Each row is a point on a landscape with many valleys, with its height.
A ball rolls from a point to whichever of its 2 nearest points has the largest drop for the distance, and stops where none of them is lower. Distance is the straight distance between rows; heights are no part of it.
<441>: [-33 -34 -18  20  11   9  10 -14 -19 -13  20  28  -1 -13   9 -15 -27  -3
 -20   5]  (h 540)
<849>: [-36 -12  -5  20 -40  42 -28   9  -2 -31   5  64  -7   2 -37  10 -33  -2
  18  16]  (h 191)
<320>: [ 28   0  16 -11   5 -41  -4 -36  29  18  55   4 -20  -2 -16   0  -2  18
  -7  22]  (h 476)
<141>: [  3   6 -38  21  23   7   5  21 -37  20   4   7   6   5  38  -7  18   3
  -6 -40]  (h 142)
<502>: [ 11   7  -2  39  -5 -21 -23 -27  61  11  21 -17 -11 -10  19  -1   0  11
 -67  26]  (h 395)
<445>: [-27 -37 -15   6  45  -5  30   0 -48 -13  10  27 -23 -28  17 -11 -23 -20
   0 -12]  (h 578)
<853>: [ 32   7  15  -5   2 -25  21 -17  21  30 -17 -34   4  -9 -24  -6  49  -1
  40 -11]  (h 524)
<128>: [-23 -21 -25  -7  23  -4  33  54 -50  -6  13 -44  12  15 -29 -16  33  16
  -9 -16]  (h 372)
<138>: [  4   7  17  -8  15  -1 -16  -7  -8   2 -20  46  -5 -23  36   7 -13 -22
  10  -1]  (h 264)
<801>: [-23  -8 -13   7 -11  47 -20 -13 -44  -2  -6  23 -23  18  52  30 -30 -47
  14   9]  (h 401)
<483>: [-28 -55  -9 -15 -12 -41   9  37  -6   0 -18 -47  -4  -5 -20  -6 -32   0
 -36 -18]  (h 334)
<272>: [ 16  -6   7  11   3 -30 -13  16  10  45   3 -33   6 -15  33  11  22  -5
 -12 -23]  (h 371)
<360>: [ 10  16  31  -2  15  -2 -12 -17  17  45 -28  -3  22  -8  40   6  55 -12
   8   0]  (h 523)
<452>: [ 17  20  16 -35  30  37   1  19 -18  -9 -31  48 -15 -23  47  -2  -5 -50
  17   6]  (h 343)
<786>: [  1 -15  17 -24  30 -37  16 -10  -7  -5   2 -11 -19 -23 -23   7   1  -3
  12  23]  (h 490)
<367>: [-31  -6  -1  -7  13  22   9  -2 -49 -15 -29  43 -38  -2  26  18 -14 -46
  15  27]  (h 251)
<347>: [ -9   3 -19  21 -29  18   5 -74  27   2   6  11 -23   8  38   9  -7 -22
  23  29]  (h 527)
<203>: [  2 -10   1 -10 -21 -20   9  44  23  20 -17 -37  12   5  -8 -24  27  19
 -14 -44]  (h 754)
<559>: [  5   9 -12  52 -14 -28 -26  -3  46  26 -17 -34   0 -23  44  12   9 -13
 -57   2]  (h 354)
<404>: [  8 -13 -34   7   9  -4   2  37 -34  12  14 -30  32  17  12 -14  25   2
  -7 -36]  (h 259)
<585>: [ -2  11  -6  -6 -55 -38  33  43  36  10 -20 -52  -8  -5 -48  -5  39   3
  -9 -34]  (h 683)
<640>: [ -4  12   2 -11  24  30  -2  15 -37 -39  48  46 -31  -4   5  13 -23 -11
  12  25]  (h 499)
<90>: [ 14  12  17   7 -12 -23 -31 -31  61  22  35   2   4  -3  11  14  15  15
 -29  35]  (h 433)
<390>: [ 25  13 -46  29  18  19 -17  -1 -22  28  22   4  38  13  39   4 -10  -3
  -7 -43]  (h 242)
<146>: [-32 -36 -10   2  -9 -42  18  12 -15 -23 -24 -18 -11   3 -29   0  -2   0
 -11  10]  (h 475)
<607>: [-12  -4  -5  32  18   3 -16   8 -17   4  43  43  11 -11   7  11 -14  -5
 -17   4]  (h 505)
<12>: [ 15   7  22  11   2 -36  -3 -24  25   2 -20  16 -28 -24  26  -2  -7  -3
 -10   1]  (h 345)
<355>: [  3  -4  11  -6 -14  25 -26 -14  26  29 -32   8  50  14  47   9  19 -17
   4 -21]  (h 564)
<879>: [-11  27  13 -25  17  68   9  17 -36  -2 -32  42 -42 -10  27  -1  -1 -37
  15  19]  (h 312)
<654>: [ 29 -17 -10 -13 -20   0 -23 -27  70   4  17  -8  24  -2  -4 -36 -42  26
 -29 -22]  (h 480)
<184>: [ 11   7  22 -38 -13 -37   5  -8  12   4 -33 -56 -16  42 -15  -6  18  20
 -10  -3]  (h 580)
<869>: [ 31  16  37 -25  29 -14  19 -47   2  17 -30 -41  -6   8 -15 -21  -4   2
  27  16]  (h 364)
<75>: [ 23   4  -3  48   0 -15 -31  10  31  53   7 -15  19 -20  38  10  -9   0
 -50 -29]  (h 319)
<749>: [ 37  27 -32  24 -13  -4 -30  11  10   1  25  10  42  37 -20  15 -11  27
   8 -23]  (h 705)
<431>: [-16  17  15  24   8 -27  25  -5  16  -1 -19 -13 -21   5 -15  -1  24  25
  -7  20]  (h 543)
<629>: [  1 -13   4 -30  -4  -3 -19  55  -5   3 -13 -55  33   7   4  -5   5   3
 -35 -23]  (h 803)
<557>: [  3  21  -5   1 -37 -44  27  57   5   4   7 -22 -31 -15 -36  -1  16  10
 -16 -46]  (h 748)
<738>: [ 12 -23  -8   0  -5 -28 -12  18   7 -21 -11   0  -4 -10 -19 -11 -59  26
 -34 -24]  (h 709)
<84>: [ -8   0 -22  -3 -26  36 -24   4 -34 -40  13  38  10  18 -22  20 -52 -11
  40  -5]  (h 359)
<158>: [-21 -11  12 -10 -19  32   8 -15  45  -8  -5  29  26 -16   8 -35  -7  19
  -9 -17]  (h 427)
<403>: [ 44  19  19 -38  48  11  43  -1 -29 -30 -15 -34 -12   3  -8 -16  -3 -11
  30  17]  (h 168)
<703>: [ 20  19   1 -23  44  61  55 -10 -47 -26  -3  -1 -16  -5   3 -21 -10 -20
  41  18]  (h 49)
<604>: [  4   8  40 -24  26 -19  12 -18 -20 -12 -42 -12  -4  -4 -11  24  15 -23
  29  39]  (h 544)
<397>: [ -8  28  -5  47  12 -14  24  53 -16   5   9  13 -25 -15 -21  -8  47  22
 -21 -14]  (h 635)
<71>: [ -4  16  -7 -11 -32   3  -2 -24  10 -34  -9  14   7  33  -9  -3 -19  27
  21  -3]  (h 637)
<513>: [  4  -6  39 -38   9 -14  16 -52   9   5 -22 -47 -11  42   9 -11  -1  24
  -1  33]  (h 463)
<808>: [ -7   9 -21  15 -16  -5  -9  23  20  -2  21  -2  38  10 -24 -15  41  32
  -3  -4]  (h 646)
<584>: [  8  31 -31  16  -4  15 -14  13  -7  -2  40  13  40  30  -4   6  31  22
  25 -14]  (h 691)
<620>: [ -1   4  32  -5 -17  39 -47  -1  -3   5  -5  37   7  -6  22  17 -41 -22
  -2  -2]  (h 173)
<501>: [ -4   5 -18   9 -29  35 -19 -30  73 -10   0  13  39 -17   3 -29 -24  21
 -29 -13]  (h 454)
<595>: [ -5  31  19 -13  24  60  32 -10 -37 -27  -9  29 -49  13  17 -10 -10 -15
  35  15]  (h 188)
<668>: [  1  36  41  19  19 -19   3 -23  10   8 -39  18 -36  -7  10   8  19   8
  -3  30]  (h 439)
<527>: [-20 -14 -25  13 -38  33   2 -50  -6   8 -15  20 -22  11  47  18 -32 -37
  27   6]  (h 477)
<486>: [ 12  10  -4  -2 -24 -32  40   4  40  33 -17 -61 -18 -15 -35 -13  53   2
   8 -19]  (h 607)
<681>: [-16 -10   5 -37  -1 -17   5   2  -7 -18   7 -15  15  27 -48   2  25  20
  10  22]  (h 495)
<463>: [-11 -11  16 -11 -12 -10  -9 -45   0  10  20  -1   9  18   7  37  10 -22
  16  39]  (h 383)
<510>: [-15  10 -21  14  18 -11  22  78 -46  -7  13 -15   7  -4 -27   7  56   5
  -8 -11]  (h 491)
<725>: [-39 -14  14  -1  -7  44   7   3 -12 -24  16  53 -18 -16 -33  -2   2  -4
  36  19]  (h 333)
<536>: [  9 -36 -10 -20   8  -8 -14  29 -24 -34 -25   1  19  -6  -8  -5 -70  -2
 -15 -36]  (h 670)
<260>: [ -6  13   8   5  49  67  21   4 -44  -2  59  21 -18  -4  15  -3  18 -15
  22  25]  (h 446)
<471>: [ -8 -28 -11   3 -20  20 -36 -19  -7  12   1  17  36  -9   8  26 -26 -25
  15  -6]  (h 255)
<313>: [-18 -16  19 -31  23   4   8   2 -22 -25  26   6   2   3 -41   7   8   0
  20  33]  (h 423)
<619>: [ 54  12  29 -38  38  -5  35  -3 -18   6 -41 -61   3 -10 -21 -23  15 -12
  40  16]  (h 260)
<791>: [ -9   7 -13   9   1  45 -25  22 -37 -18  30  55   1   2   4  10 -19 -17
  15   1]  (h 452)
<541>: [ 31   3  -8  31  23  17 -36   8  -1  31  13  14  35  -4  31  19 -31  -1
 -28 -25]  (h 283)
<695>: [ 29  22 -13  -7 -23 -17 -31 -14  15 -22  12  10  17  28 -23   7 -34  31
  -5  -2]  (h 679)
<497>: [ 12  14 -19  30 -10 -31  -8  37   9  -9  -5   9   5 -10 -19  -8 -20  30
 -19 -34]  (h 749)
<586>: [ -4 -55 -24  -2 -10 -27  -7  13  10  13 -12 -43  29  -6 -12   1 -20  -2
 -22 -30]  (h 224)
<409>: [ 12  41 -12  31 -16 -41  10  58  -1  -7   5  -4 -40  -3 -24   0  21  35
 -18 -25]  (h 734)
<627>: [-10 -24  -7 -31   3 -31  -9  43 -27 -41  -9 -11   7 -15 -26  -9 -17  -3
   5 -12]  (h 596)
<374>: [-11  12 -30   8 -41  -3   7 -65  34 -26  -5   5 -17  29   5  11 -14   8
  22  31]  (h 574)
<222>: [ 19   9  18  12  24 -20  19   4   5  48 -18 -36  -8 -23   9  -6  49  -9
  11  -5]  (h 450)
<115>: [-29 -15  21  -9   0 -24  -9 -18 -18 -16 -19  -9   0  19  -1  32   4 -11
   0  48]  (h 457)
<877>: [-24 -30  -4  12 -35   6 -22 -38  21  10   8   9  19   1   3  30 -26 -13
  -9  35]  (h 322)
<864>: [ 25 -22   2 -27   4 -20 -14 -36  48  25  43 -14   8  -4   2 -27   1  17
 -13 -13]  (h 511)
<624>: [-28   2  10  14  11  76  19  -3 -26   3  48  43 -37 -10 -13 -15  15   5
  34  14]  (h 400)
<514>: [-12  16  10 -11  -3 -10  17   3  19  -7   3 -16   7  19 -28 -13  33  42
 -16  10]  (h 579)
<322>: [-24 -23   8  -3 -27  18  -4 -31  40  -5 -11   9  17  -7   0  -7   8  -3
  -9  17]  (h 384)

Where does a ball stop that starts at each point below?
<654> | <620>
<497> | <586>
<695> | <367>
<604> | <620>
<409> | <141>
<184> | <703>
